Points on a hilly landscape, in no order, each with its height.
From any point a ball takes the steepest step (drop divided by distance) to one of its 2 nearest points. It stops when none of these is lower. Distance is the straight distance between rows; heights are no part of it.
pulim: [ 97 130 142 105 183 156 138 110 175 122 110 131 110  94 176 102 103 108
 109 104 155 160 135 115 122 127 158 108 160 183  81 104  82 139  91 104
 148 115 149 175 135 119 154 130 132 134 102 175 128  66 172 148 104 146
 113 135 109 138 106 168 146]  height 588
vumar: [ 94 135 162 112 117 156 138  99 106 132 143 154 117 110 111 129 150 105
 110 127 136 128  99 125 115 145 134 131  79 100 100 126 125 130 161 131
 137 172 192 204 117 153  99  98 166  96 154 100 111  82 136 159  95 150
 127 124 138 129 119 157 133]  height 342
lis: [132 167 188 128  82 151 165 145 141 122 139 129 112 113  97 156  88 102
 105 125 128 167 116 118 120 116 120 171 117  98 137 136 175  84 106 133
 151 158 133 119 118 160 150 163 166 129 174 129 124  99 157 140  99 149
 121  98 162 151 137 150 151]  height 135
Misab: [ 81 103  96  66 140 152 116  78 133 169 150 144 121 172 136 127 133 100
 173 116 118 120  94 127 124 143 144  92 126 134 110 112  96 101 114 107
  98 147 111 172  95  93 115 130 160 136 111 112 121 100 111 123 123 104
 155 145 121 120 125 100 132]  height 629
Benu: [123  84  88 106 144 151  67 106 173 197 214 109 102 128 159 107 110 125
 150 152 135 130 132  58 129 153 145  66 112 153 131 108  77 113 134 123
 131 118 134 171 102 126 105 154 153 187  70 150 160 108 127 120  68 160
 143 156 160 118  62  92 141]  height 550
Kodo: [123  88  93 117 171 136 161  70  74 109  68 156 168 164 138 124 131 132
 177 102 101 141 123 189 188 113 123 123 131 156 143 130 122 104 148 122
 186 111 142 129  93  62 133 164 105 121 161  95 103 150 102 163 122  94
 145 144 115 142 146  79 120]  height 583
meput: [129  90 137 113  91 124 166 137 136  99 108 118 148  90 124 175 112 173
 201 138 134 104  73 181 133  90 155 192 145 131 136 117 111 108  92 110
  36 137  90  98 158 128 166 115 127 127 140 172 123 144 127 107 213 125
 143 145  96 140 118 180 135]  height 534
kapiv: [144 146 122 148  99 134 108 147  74 173 160 125 127 149 126 109 127  72
 133 134  89 163 158  86 121 164  75 124  95  83 158 137 136 118 119 176
 104 145 162 111 160 121 113  74 149 145  97  93 137 145  89  52 132 123
 154 126 122 118 140  85 133]  height 635
mazir: [110 145 120 151 123  89 117 165  97 110 119 144 163 118  94 114 227 190
 143 128  70  68 196 114  95 120 149 141 145 120  82 158 128 125 180 184
 113 114 123 107 149  95  97  91  76  67 119 117 144 178 138 145 170  58
 163 158 121 138 132 112 144]  height 388
Viniv: [ 76  81 104  86 211 163 147  52 151  86 113 142 139 131 155  87 124 116
 115  44 155 153 102 138 135 101 156  78 160 206 110 109  65 144 117 122
 167 128 170 215 111  88 132 133 116 145 121 114 132  75 153 150  62 119
 115 178 132 122  98 112 107]  height 589
lize: [111 155 156 176 122  86 110 175 120 118 144 160 152  66 118 126 179 176
 113 135  93  88 177 131 146 134 120 121 134 115  67 161 106 170 159 169
 101  95 140  91 162 112 116 111  96  76 128 137 135 135 128 151 184 111
 132 134  86 116 135 133 128]  height 431
davag: [194 176 188 159 141 147 121 103 103 142 108  88 113 137 139 100 134  85
  81 119  96 170 159 106  92 153  66 144  99  62 165 140 176 119 110 170
 150 177 125  97 130 133 139 141 161 150 118 107 118 111 132  76 124 120
 126 115 164 117 168 138 147]  height 669
Dovof: [ 94 128 161 102 142 143 146 149 189 102 111 126 101 106 163 140  75  85
 119 102 182 158 126 124 133 139 160 133 172 182 106 123  90 116  76 103
 115 116 121 131 167 150 178 134 166 161 138 187 127  64 168 133 125 163
  79 117 111 155  91 155 133]  height 625
dof: [ 91 130 196 108 159 164 114  80 127 148 160 137  72  75 164 156 133 115
 102 126 109 101  88 144 117 185 113 115  84 107 124 128 120 136 151 158
 135 142 179 168 132 135 107 116 165 139 125  97 137  72 144 168 119 169
 130 140 124 128  86 157 144]  height 400
Ropo: [143  76 158 124 120 121 111 131 137 119  85 109 105 107 204 143 108  89
 188 134 115 114 107 120 115 215 110 155 155  99 162 134 118 128  93 141
  85 178  95 131 170 141 153 113 171 182 121 137 123  93 125  75 199 125
 116 128  80 147 125 110 147]  height 377
lil: [161 114 118 123 125 142  99 155  81 171 100 140 214 147 148 110 121 116
 159 165  94 122 162 125 114 126 109 120  86 118 119 124 158 109 158 191
 130 102 139 103 148 122 107  98  60 130  99 123 135 118 115 125 207  63
 168 153 119 147 175 146 172]  height 540
Piniz: [137  92  79 150 118 100  81 122 117 132 175 142 149 127 137 133 149 179
 169 124 136  93 121 123 165 110 118 102 122 128 136 121  92 174 146 112
  71 118 157 114 111 109 104 125 114 115 114 115 156 179  65 132 169 143
 124 112 113 105 116 113 125]  height 563
mola: [117 120 121 196 161  66 158 214 103  50  40 152 149 116  65 141 100 170
 108 105 100 145 211 155 133  91 108 166 190 137 107 182 148 134 164 150
 166  92 112  54 151 152 201 124   4 138 185  75 143 150 149 143 153 114
 133  91 130 114 153 127 104]  height 307
peg: [155 137 108 129 146 140  83 122  88 191 160 139 152 177 148  97 118  94
 151 150 103 137 172  90 117 151  93 100  93  94 131 126 120 120 158 150
 123 139 158 127 119 116 109 114 130 140 104 105 138 131  97 112 126  93
 152 132 138 115 164  97 139]  height 616
Besi: [145 120 100  97 136 149 148 107 157 203 143 121 145 170 156 135 100 154
 188 165 146  84 105 136 103 116 142 171 115 116 167 124 107  82 138  74
  86 111 113 124 105 143 132 168 138 152 120 158 122 152 112 152 117  97
 119 127 148 149 103 130 140]  height 574
sofe: [126 133 192 144 189 120 105 107 156 109 143 152  94  81 109 100 117 108
  65 117 128 175 124  86 135 138 133 115 162  95  92 145  95 187 117 131
 174 162 166 175  90 147 140 160 160 110 120 128 101  78 153 135  85 168
 118 111 135  97 116 134 118]  height 482
mevi: [ 64 107 104 103 130 141 174 122 178 128 140 126  98 122 130 167 133 141
 141 102 173 116  72 154 134 114 178 135 162 166 130 115  77 137 110  90
  57  85 132 148 129 136 145 126 156 120 126 179 129 139 141 154 127 173
 114 134 115 141  64 155 106]  height 327
Koz: [125 116 123 164 147 100  61 130 126 143 217 132 148  83 157 123 191 179
 137 144  89  86 117 126 174 158 133  80 123  83 117 141 122 205 139 141
  80 117 118  95 133 116 114 108 115 108  92  99 150 150  61 111 168 142
 129 108 116  69  84 126 141]  height 592
migo: [160 160 150 150 134 124 108 174 112 163 142 146 217 127 136 102 105 135
 126 158  95 146 185  99 120 117 115 124 124 103 101 122 150 134 142 197
 134  86 140  75 121 118 111 140  56 108 105 135 145 120 142 140 156  73
 164 125 151 158 159 151 155]  height 557
tiza: [159  88  52 109 125 136 152 106 117 106  73 105 145 212 130 104 107 111
 151  95 152 143 148 157 140  84  84 133 163 137 185 108 188  75 146  99
 145 127  97 122 122 100 172 126 103 173 156 131 131 175  80  92 146  86
 128 136 165 115 179 107 108]  height 485
bosok: [163 108  87 115 106 127 127 127 105 109  82 125 138 180 123 108 125  79
 130  97 118 184 159 109 112 116  80 116 175  86 157 131 183 103 132 129
 148 157 113 116 105 114 169 135 125 152 151 129 109 166  86  70 146 107
 152  88 166 109 186  98 129]  height 465
rifak: [134 180 161 136 132 134 139 111 123 169 144 123 112 111 108 139 158 180
  97 173 115  74 106 129  97 124 134 146  72 125 131 141 150 124 152 129
 156 127 151 120 108 145  83 141 141  79 122 115 114 156 171 173  84 134
 142 141 140 147 119 150 148]  height 545
Sozel: [138  52 126 102  68 142  80 132 108 108 142 157 176  84 160 156 120 138
 203 162 127 105  80 174 114  91 159 140 105 171 153  69  77 142 155 154
  55 117 113  59 161 136 119 111 110 137 142 139 152 125 125 110 209 118
 125 148  66 163 105 190 156]  height 437
sug: [153 180 163 163 197 113 105 117 136 143 162 127 138 101 140  73 140 149
  81 148 117 154 179 102 137 126 139  76 131 134  76 121  98 174 100 134
 153  97 129 106  99  99 132 147 110  97  78 150 128 116 135 127  91 113
 158 128 124 106 144 162 126]  height 448
ler: [ 98 124 168 118  76 137 130 166 169 161 176 130 120  65 118 208 101 162
 166 157  84 120  57 133 128 127 144 175 119 114 164 129 102 122 114 149
  71  98 124  83 128 144 114 166 154 106 138 138 140 125 132 152 147 134
 148 137 116 160  71 146 142]  height 338
vana: [127 132 139 140 100 114 128 162 130 127 117 154 133  98 132 137  93 119
 134 127 134 158 135 115 144 108 117 138 129 138 115 120 123 127 113 130
 127 109 148 107 123 117 133 140 117 109 139 153 134 127 132 142 167 122
 136 118 111 144 158 134 131]  height 152
rik: [170 138 104 168 127 122  70 129 160 158 179  92  89 143 135  71 158 124
 102 121 143 156 153  54 124 131 131  72 119 133 131 118 103 164  77 125
 133 122 102 118 108 108 125 120 144 149  42 134 140 140 109  83  81 131
 123 136 145 114 111  79 133]  height 533
paf: [134 148 103  93  94 147 118 102 113 158 196  92 135 200 104  77 154 108
  96 135 158 130 105 128 129 134 130 117 109 100 140 116 142 109 104 104
 149 189 112 172  74 158 116 133 213 127 116 119  98 118 126  74  40 152
 106 114 145 109 111 114 114]  height 263
sek: [120 154 127 136 128 111 140 152 108 172 158 160 164 100  89 141 161 178
 121 172  79  79 136 125 104 111 143 141 114 102  85 145 149 144 164 138
 151 116 116 116  97 120  91 148  89  54 132 125 114 173 163 182 113  99
 165 143 138 129 127 136 125]  height 520
Pem: [134 156 169 159  78 113 117 150 154 124 134  87  95 101 112 205 128 160
 106 136 115  95  65 107 106 112  98 201  84 137 185 149 162  94 129 167
 125 133 134  81 124 163  82 162 153 113 155 106 144 155 161 138 113 156
 130 137 138 160 109 119 141]  height 599
risil: [115  86  82 106 173 107  94  54  85 122 107 155 169 173 121 114 168 130
 158 116  97 120 121 161 172 122 113  74 132 128 110 148 111 122 152 132
 180 139 120 139  65  55 104 162 116 126 135  74  88 140  80 127 121  90
 162 137 104  88 156  58 134]  height 596
valeb: [143 169 151 143  73 143 131 168 125 155 156 129 137 124  95 135 110 114
 118 142 116 170 132  91 114 102 111 143  87 103 141 120 154  91 105 165
 129 129 151 114 118 135 122 128 138 103 130 124 137 129 132 126 123 125
 149 126 151 155 158 138 146]  height 61
lutek: [111  81 136 148 121 132 100 114 152 121 131  92  47 101 196 131 157 110
 154 120 107  94  78 112 118 229 135 113 136 103 148 113 126 170 102 155
 111 175  78 180 156 115 117  76 169 194  71  92 139 103 108 107 148 175
 111 144  96 132  91  82 134]  height 309
ruzib: [177 129 101 137 129 152 132 131  84 136  86 133 185 171  94 100 141 127
 140 122  94 146 164 132 128  93  92 117 122 101 109 139 183  83 149 179
 154 114 125 118 109 104 145 110  52 125 102 128 115 159  90 136 184  71
 195 129 149 133 177 127 155]  height 523
Gud: [114 150 122 100 104 168 145 103 100 159 175 113 159 174 118 105 154  98
 133 125 158 141 107 129 123 129 138 144  80 111 119 105 144 101 140 109
 133 197 145 209  97 161 119 110 183 117 156 118  99  82 122 130  51 121
 120 113 157 129 116 155 131]  height 301
fil: [112 134 102 151 119  82 185 167  92  71  64 144 110 146  57 125 162 127
  99 132 145 118 136 143 130 101 135 152 143 152 122 163 170  99 169  95
 141 117 123 143 138 160 165  97 103  85 160 107 125 168 139 129 148 132
 127 116 120  81 180 125 112]  height 308
gis: [107 147  88  74 124 175 158 101 152 169 150  86 137 215 149 107 142 101
 153 113 165 121 120 141 104 137 145 117 147 144 137 101 123  68  82  89
 108 156  90 173 118 124 140 125 173 151 115 150 112 106 131 109  91 101
 122 144 129 137 128 120 127]  height 614
Fino: [146 130  95  78  94 155 141 118 139 130 112 110 135 175 159 104 119  73
 137  87 140 183 145 114  78 158 109 114 182 111 159 114 168 105 111 112
 137 192  74 156 134 125 159 127 164 167 168 137 124 127 139  67 108  97
 112 109 156 120 177  86 120]  height 444
pag: [147 154 156 176 174 107 136 105 150 118  92  89  71  87 175 142 136 148
  96 130 167  80 105 125 138 167 151 148 112 146 148 147 138 167 126  83
 137 116 138 130 154 163 139 110 151 150 119 153 117 127 131 154 130 186
  74 101 137 124 114 144 127]  height 413
geruf: [181 147 113 153 144 113  98  91 109 153 137 107  98 185 126  77 190 132
 114 144 141  72 131 110 131 156 134 116  84  87 154 147 118 143 137  85
 109 124 124 119 113 150 114 102 163 145  64 112 114 179  66  98 109 121
 110 131 127 106 118  90 119]  height 508
mazu: [179  85  70 119  98 146 147 112  83  98  49 112 166 188 109 128 132 118
 183 117 123 133 124 157 162  94  81 136 125 145 150 114 175  71 143 140
 126 111 128 131 140  85 130 105  71 144 119 137 112 165  68 107 187  84
 174 157 122 126 169 110 148]  height 506
Kiba: [140 131 128 103 162 133 107 137  99 159 136 174 224 134 153 125  85 148
 148 162 107 138 175 136 139 119 131 111 119 142  70  92 119 147 167 159
 153  90 139  95 121  98  82 163  43 115 122 132 151 109 154 179 108  82
 170 140 139 166 150 137 144]  height 576
nubu: [126 136 100 115  86 126 166 149 139  75  90  82 117 153 104 113 124  83
 107  94 160 170 142 149 154  92  83 116 175 129 159 111 195  72  75 123
 128 144  73 133 147  97 158 101 111 153 138 136 122 140  86  36 170 122
 116 138 130  92 183 135  93]  height 525
tabil: [155 161  82 125  78 137 146 160 138 144 126  85 137 177 143 123 109 115
 129 135 188 127 151 109 116 129 125 130 110 171 172 108 159 103 122 104
 110 111 144 130 172 161 117  92 140 146 140 176 135 149 127  95 137 132
  82 126 143 147 155 128 111]  height 242
tov: [169 157 162 192 125  95  81 123 145 107 172  95  67 121 112 102 175 114
  68 108 110 152 103  69 144 141 146 108 123  87 151 150 114 193  78 142
 140 115 111  86 107 148 123 136 186 147  57 115 129 156  98  87  81 164
 102 110 136 105  84  84 127]  height 578
Tova: [ 97  90 107 169 139  61 175 167  84  51  49 165 121 126  60 154 125 137
 117 109 131 158 155 169 164  94 115 152 158 164 110 172 141 122 161 132
 169 108 143 104 129 146 173 136  65 106 197  88 128 160 145 155 152 140
 132 100 112  98 157 100 111]  height 269
zuv: [171 143 189 161  97 127 115 158 120 114  92  87 101 110 122 129  99  80
 101 130 114 148 157 108 138 152  57 150 132  66 145 163 164  98  78 159
 120 159 114 103 159 130 153 123 149 170 132 125 107 106 110  67 191 126
 119 125 123 121 163 122 141]  height 684
Tisif: [148 184 143 126 155 138 167 135 110 113 101 119 141 158 122 106 110  90
  73 123 158 167 182 114  92 139 130 148 131 112 135 126 174 140 163  89
 183 173 138 155 136 178 156 120 143 139 181 112 113  83 142 123  45 156
  84  71 189 122 170 177 111]  height 343
lotes: [127 133 120 102 155 139  83 123  91 187 172 164 183 161 139 125  97 136
 159 182 100 114 172 117 121 140 132  89  83 111  85 120 108 127 200 146
 139 117 162 133 116 122  83 136  84 127 125  93 156 113 125 188 104  90
 173 148 155 130 149 127 138]  height 595
zelep: [155 172 160 149 167 119 178 116 131 144  69 106 104 113 162 133 127 152
 104 159 153  83 127 145 102 143 134 167 107 136 150 156 167 128 130  74
 147 115 131 134 156 157 127 122 121 129 130 146 108 141 147 154 144 119
  94 116 126 132 149 166 145]  height 358
Pagen: [131 148 121 106 124 160 157  89 152 192 147  70 100 173 140 130 144 137
 133 144 145  79  79 138 119 146 125 151 116 111 179 115 154  82  83  91
  97 132  94 136  99 133 120 146 177 150 104 138  99 139 125  94 101 129
 134 132 137 147 111 135 146]  height 597
vod: [147 100 138 138 111 105 155 145 111 105  88 134 143  69 141 157 133 165
 172 158 123  78 107 167 147 131 124 167 136 121 111 143 142 120 132 103
  91 144 113 131 165 123 153 104 102 111 148 159 113 152 119 136 227 109
 132 138  82 101 148 161 147]  height 512
roga: [140 174 128 113 144 149 187 129 126 133  84 123 133 165 138 115 108 100
 106 140 159 139 154 139  91 128 138 157 124 133 140 121 178 100 136  78
 167 143 131 158 135 155 152 116 127 128 156 134 121 119 142 143 112 118
 107 101 155 131 184 163 133]  height 317
Gisil: [ 54  97  94  60 157 183 150  72 153  81 110 136 143 175 161 122 141  77
 150  46 154 127  85 153 120 137 162  80 153 181 100 101  66 116 117 123
 108 128 158 201 148 104 119 108 160 150 126 132 135  80 124 157 113 114
 104 169 113 124  93 121  95]  height 621
monug: [108 102 125 128 133 130 163 134  88  81  95 200 168  85  89 154 100 150
 146  92  85 171 147 191 148  89 145 143 131 153  54 121 124 133 139 193
 206 128 134 122 121  92 128 146  41  75 170 112 122 115 178 207 111 122
 176 132 117 160 126 116 119]  height 556
Meli: [120  48  88  71 159 144  72  66 157 144 167 146 127 146 158 104 113 127
 162  89 137 142 127  89 136 140 127  49 133 189 119 106  56 135 151 128
 133 117 147 174 106  87  99 164 135 187  97 130 161  85 131 141  81 126
 137 178 149 138  83  70 121]  height 606
vilet: [138 114  82 149 142 125  69 109 134 187 189 106 106 154 140  91 134 141
 148 148 143  98 157  94 143 130 133  67  86 142 116 112  93 137 116 112
 110  97 123 122 107 100 100 119 120 150  48 130 147 127  90 115 107 138
 125 159 124 101 118 100 132]  height 483
Ras: [133  93  98  88 139 142 163 102 133 147 114 133 178 134 161 156 118 166
 213 139 121  94  83 180 110  95 160 179 129 139 138 110  91 110 124  85
  45 121  99 101 134 116 152 136 120 133 128 164 129 161 109 146 179  85
 141 137 118 150 105 164 139]  height 552
Tilam: [100 116 158 122 208 100 113 106 131  96 146 185 129  73  99 102 117 124
  71 116 126 157 139 119 151 112 132  98 181 100  68 133  80 210 148 136
 172 121 194 173  88 138 106 162 102  95 121 128 110 115 146 149  95 149
 149 110 120  92 108 136 100]  height 518
Riden: [100 118 163 147 113  90  96 200 156 117 177 180 155  37 125 167 157 188
 129 157  87  96 147 128 144 134 114 137 155  95  64 167 123 182 172 172
 128 108 131 109 164 127  90 141  87  64 182 125 141 142 158 189 155 127
 124 133 104 125  88 132 124]  height 468
Vufek: [140 129 179 130 106 121 159 181 149 104 105 175 113  99  82 183  61 119
 127 142 112 155 131 123 122 126 141 194 154  83 117 160 160 120 139 126
 174 142 123  85 133 173 155 177 107 121 176 127 118 122 161 183 137 126
 130  72 157 153 102 117 143]  height 204
tepu: [127 127 188 121  87 127 153 181 174 114 130 156 113  69 105 200  64 140
 156 147 110 145  90 140 120 117 148 216 139 106 140 151 120 105 119 127
 114 116 106  64 157 167 141 175 140 122 157 154 133 122 157 179 145 107
 119 107 147 171  68 129 152]  height 268
tuvet: [148 187 158 176 204 108 124 136 142 101  98 122 114 125 130  80 113 125
  54 126 135 181 212 106 113 120 126 114 172 130 115 129 100 179 116 112
 155 111 141 122 113 138 168 152 111 110 102 138 138 114 137 122  79 140
 117  92 139 110 171 161 101]  height 406
foz: [118 169 122 165 184  97 158 154 109  87  54 128 132 153 112  97 102 119
  76 108 125 159 223 133 107 104 109 133 172 138 140 135 138 141 156 118
 144  91 133  97 131 140 194 123  74 130 138 105 144 132 119 113 113 120
 108  89 151 105 204 154  94]  height 373
gol: [ 88 104  97 125  59 136 117 153 118 128 150 142  94 115 103 160 152 135
 144 133 132 116 117 137 140 125 123  88  93 164 114 112 108 136 135 152
  75 102 151 153 147 102  75  93 133  91 124 115 160 132 101 128 171 165
 126 158  80 125 138 124 121]  height 229
pati: [ 92 153 142 167  70  95 121 171 137 103 136 132  85 102  57 147 167 136
  92 123 159 120 130 110 134 107 143 129 114 135 114 160 112 133 121 140
 103 111 158 151 150 145  96  98 160  75 141 122 147 145 131 149 143 170
 100 137 104 127 140 113 118]  height 328
beko: [129 133 214 163 149 133  89 105 131 142 147 118  61  76 154 154 126 111
  96 133 114 106 102 136 157 188  97 133 101  94 119 147 133 138 101 170
 132 159 138 119 132 124 127 135 179 147 111 107 130  83 133 133 152 171
 127 138  87 111 110 119 144]  height 422
bef: [107  64 115 121 131 108 161 121 100  85  79 169 162  69 158 164 138 154
 177 117  86  88 117 221 172 118 119 159 155 168  74 136 110 137 151 131
 127 133 113 110 168  90 165 133  82 121 178 162 104 135 134 165 208 101
 135 137  47 104 122 144 121]  height 537
bomap: [ 98  88  79 117 117 159  78 114 132 196 196  87  87 133 161 135 117 155
 165 180 122  69 122 135 134 144 160  60  69 154 128 102  95 134 137 107
  85  85 105 153 133 100  98 102 116 172  68 121 155 118  91 131 135 171
 115 161 114 114  85 145 145]  height 417
taz: [139 136 115 141 160 130 105  78 135 138 119 106  79 145 169 103 167 118
 103 136 153  74  86 121 127 175 152 112 107 113 146 139 125 160 142  69
 136 130 133 180 115 143 108 107 173 150  99 125 113 150 102 152 118 156
  94 127 126 114 104 108 112]  height 469
bovuk: [108 105 100  91 172 122  67  58 122 160 165 153 133 161 118  96 148 124
 146 138 110 108 121 123 134 125 144  52 106 115  93 139  92 135 148 106
 148 149 113 166  64  88  95 144 134 131 105  86 112 112 102 131 112  97
 151 143 124  78 141  84 121]  height 611
sadi: [145 171 162 127 119 132 123 104 169 112 148  82  84 123 156 119 130  99
  71  92 149 164 109  87 101 170 121 118 163 123 165 135 164 139  84 116
 162 183  94 135 119 150 151 157 205 176 148 135 116  93 178  90  60 171
  85  95 160 122 114 109 124]  height 480
kug: [160  96 151 155  49  98  98 194 148  64 103 111 139 100 105 152  63 114
 151 134 163 136 115 127 150  82 119 163 119 143 139 140 107 102  93 117
  83 115 110  85 178 152 147  96 124 175 176 159 126 119 128  94 217 127
  84 137  87 157 150 159 127]  height 513
Lafa: [134 190 104 110  78 147 154 147 121 136 169  70 131 197  77 103 160 124
  53 131 182 129 142 142 131 104 127 117 125 112 178 117 185  89  99  99
 148 157 109 130 111 162 135 115 179 123 133 130 103 151 114  72  68 155
  99 107 159 111 143 147 102]  height 213
Gar: [106  78 135  88  76 147 102 165 131 169 170 144 167  82 151 183  97 142
 189 183  98 124  79 153 108 117 160 154  91 134 174 100  90 114 128 172
  49  99  96  60 150 131 123 127 127 128 114 135 152 115 132 107 190 106
 160 150 105 170  84 168 157]  height 396
gim: [120 173 170 135 113 128 141 150 160 128 116 114  85  94 115 179 129 168
  98 149 147 106 107 112  94 116 134 179  95 153 142 149 148 110 130 138
 160 139 151 123 140 159  76 144 147  81 159 122 132 134 195 169  82 165
 109 139 148 179 108 135 147]  height 572
Vemi: [117 104 105 120 167 156 194  92  52  93  68 183 169 144 107 125 100 137
 157  94  90 176 129 217 167  97 145 140 125 154 114 118 132 119 150 147
 222 116 142 140 112  98 140 146  57  99 172  86 120 136 147 200  74 119
 161 125 136 170 130 105 113]  height 570
sadip: [129 112 182 155 130 122  94  95 133 105 119 101  43 112 149 137 152  81
 102 107 121 117  94 122 137 227  97 129 131  90 133 146 140 152  96 162
 132 207 112 156 136 140 129 116 197 172 109  93 117  80 137  97 130 182
 122 130  98 109 114  68 121]  height 371
Para: [158 194 170 146 155 117 129 101 113 118 115 120 104 141 124 111 126 117
  53 132 147 129 131  96 114 148 116 147 100 120 140 147 140 159 167 115
 168 144 177 126 123 177 111 138 168 129 137 122 112 119 154 141  52 175
  96  83 169 143 131 140 118]  height 383
kulot: [187 165 155 148 147 153 102  99  99 176 145  87 104 154 145  79 150  86
 103 129  93 162 153  90  85 178  71 121  83  85 172 136 151 134  80 176
 134 172 114 106 160 118 119  76 154 162  68  79 124 122 111  28 100 108
 133 154 129 109 129  95 134]  height 655
sarod: [141 192  96 139  85 129 160 177 144 137 132  86 135 191  76 109 146 159
  82 145 189 119 177 110  93  87 131 133 119 149 169 130 164  83 140 114
 142 111 133 127 140 164 126 101 133 101 146 135 129 170 141 116  82 126
 100 126 180 148 164 143 115]  height 146
Ral: [138 138  93 154 113  98 154 168  99  93  65 130 132 150  71 119 186 164
 137 125 124  88 168 106  94  96 144 161 134 146 122 154 146 103 176 121
 123 116 133 138 146 124 123  85  96  70 125 123 140 197 131 142 160  87
 137 151 126 130 164 116 133]  height 347
siso: [142 101 107 100 123 141 131 120 136 112  60 122 133 149 190 129 100  67
 160 109 128 160 142 121  99 181 113 142 162 134 144 115 135 121 117 108
 116 154 111 144 151 127 156 126 148 161 145 158 115  97 121  95 172 101
 111 110 119 133 175 108 129]  height 418
Muka: [ 84 115 124  89 139 130 177 123 153 122 105 176 119 110 135 160  91 124
 150 116 146 141 102 160 127 105 152 158 148 161 111 112  93 132 134  91
 107  99 140 121 140 124 142 143 120 106 140 164 130 128 158 168 142 123
 129 122 117 155  96 141 118]  height 247
mul: [ 83 115 141 127  99 147 134 132 186 157 185  92  89  95 125 180 128 157
 148 130 131 104  43 126 145 128 169 142 142 130 160 122  85 143  91 118
  56  91 129 135 114 147 120 153 184 135 111 160 129 137 116 138 110 191
 133 126 126 149  54 147 126]  height 398
rov: [166  82 157 145  78 108  77 174 134  99 107 145 174  62 152 146  87 135
 165 156 148 116 121 137 130  95 135 165 122 142 139 114  93 142 128 143
  92 124 126  70 173 162 137 119 100 137 155 157 134 120 135 120 223 119
  96 130  74 160 132 179 156]  height 474
Pizet: [146 162 180 139 147 130 104  79 149 108 172 105  83 114 127  98 140 106
  53 111 140 155  86  89 130 140 129 120 113 120 130 133 132 165 108 136
 174 164 160 149  91 161 117 156 208 136 117 123 110  93 164 114  36 186
 112 102 158 118  82 144 131]  height 436
zag: [ 75  79  88  95  86 171 102 132 151 159 181 120  82 109 131 162 135 157
 151 138 135 103  92 151 125 133 159  71  96 174 125  95  82 148 149 127
  64  66 137 173 131 109  93 106 126 133 112 139 159 117 116 147 147 186
 116 155 111 139  78 159 126]  height 337
veb: [110 157 140  78  96 141 160 136 158 109 140  94 119 150 153 136 127  80
 130  71 154 167 119 110  92 184 131 107 196 118 156 125 155 104  76 123
 123 189  62 146 150 148 169 131 198 175 166 154 119  93 169  72  98 136
  95 109 148 133 122  96 107]  height 467
Pud: [122 129 126 130  96  95 159 144 139  82 104 101  88 142 108 131 134  88
 127 113 169 136 115 125 157 153 119 131 173 115 150 128 174 104  75  93
 110 158  85 147 139 135 151 108 154 151 142 141 110 124 100  57 169 148
 109 115 110  97 166 104 102]  height 548
Zopef: [126 146 128 156 126 108 148 178 101 114 115 179 172  97  83 135 125 159
 120 121  89 141 168 132 104  81 144 149 145 124  58 133 152 127 134 175
 181 126 116 113 117 108 123 139  48  56 144 126 131 154 182 192 124 106
 174 132 126 149 151 134 125]  height 541
reko: [ 97 121 118  92 200 134 136  81 151 138 145 154 132 117 147  97 105 138
 120 108 144 152 129 126 145  96 145  91 147 194  87  99  81 145 110  97
 159  99 151 165  92  87 128 163 107 122 109 149 136 106 156 150  71 127
 152 148 127 132 108 140 121]  height 553
mem: [163 110  91 153 138 100 105  98 113 142 148 111 121 144 128 107 171 168
 161 141 137  69 101 129 152 122 130 125 118  94 143 130 122 151 118  67
  80 151 113 131 110 118 121 103 131 124  86 117 118 191  55  99 166 125
 125 124 114  86 126 118 117]  height 536
zem: [ 85 118 118 113 126 102 118 160 135 138 180 202 191  83 113 162 149 165
 127 165  71 105 133 134 143 128 128 110 151  98  59 136 139 185 190 163
 145  99 141 110 120 115  70 165  56  65 171 117 131 148 161 188 112 108
 171 121 139 124  94 128 120]  height 496
Lud: [124 101  71 118  89 133 173 145 126  77  77  98 145 164 103 139  99 123
 126  87 155 175 129 172 167  52  98 139 156 158 203 107 195  68 117 123
 130  98  89  93 133  95 181 117  89 165 177 131 147 160  96  74 165 121
 117 145 158 123 167 148  85]  height 504
Fasa: [144 141 115 153 154  85 169 198 131  96  61 162 143 121 103 149  64 149
 117 132 138 159 186 126 104  93 129 170 167 127 135 132 159 152 164 108
 169  92 113  80 148 154 165 138  35 134 166 110 155 151 148 148 132 118
 120  81 164 137 161 152 110]  height 341
sapu: [122 159 131 136 141 131 118 139 150 161 173 132 131  90 124 115 104 169
 113 172 142 140 151  97 144  96 142  87 116 185  87 105  96 144 109 123
 137  76 165 135 110 113  98 152 116 104  96 167 147 129 153 153  80 147
 164 140 122 151 121 174 138]  height 502
mef: [ 80 104  75  81 130 164 186  82 112  84  94 135 154 199 127 131 123  90
 147  74 162 145 105 191 164 122 144 130 132 209 138  85 111  94 137 102
 133 120 152 164 137 113 129 127 142 126 166 134 140 109 127 152 116 117
 103 148 119 130 129 102  85]  height 647
limi: [158 146 163 172 163  96  73 109 124 141 189 135 120 121 127 103 199 145
  95 143  82  93 109  99 163 164 144  92 116  64 134 152 115 200 136 143
 122 118 123  63  93 140 111 142 158 103  65 101 124 159  88  98 120 125
 124 114 124  86  79 107 128]  height 612

Where does a ball stop that starts at each point below?
kulot: lutek
rifak: Tova
ruzib: lutek
nubu: lutek

Call two points neighbours if one is among the 2 nearest of the other. Go from one point of each pair to the other, from neighbour to neighbour, staying as low as possible. Name the highest point that can't be avoided.
roga, lutek: beko
sarod, Tova: reko
gol, valeb: pati
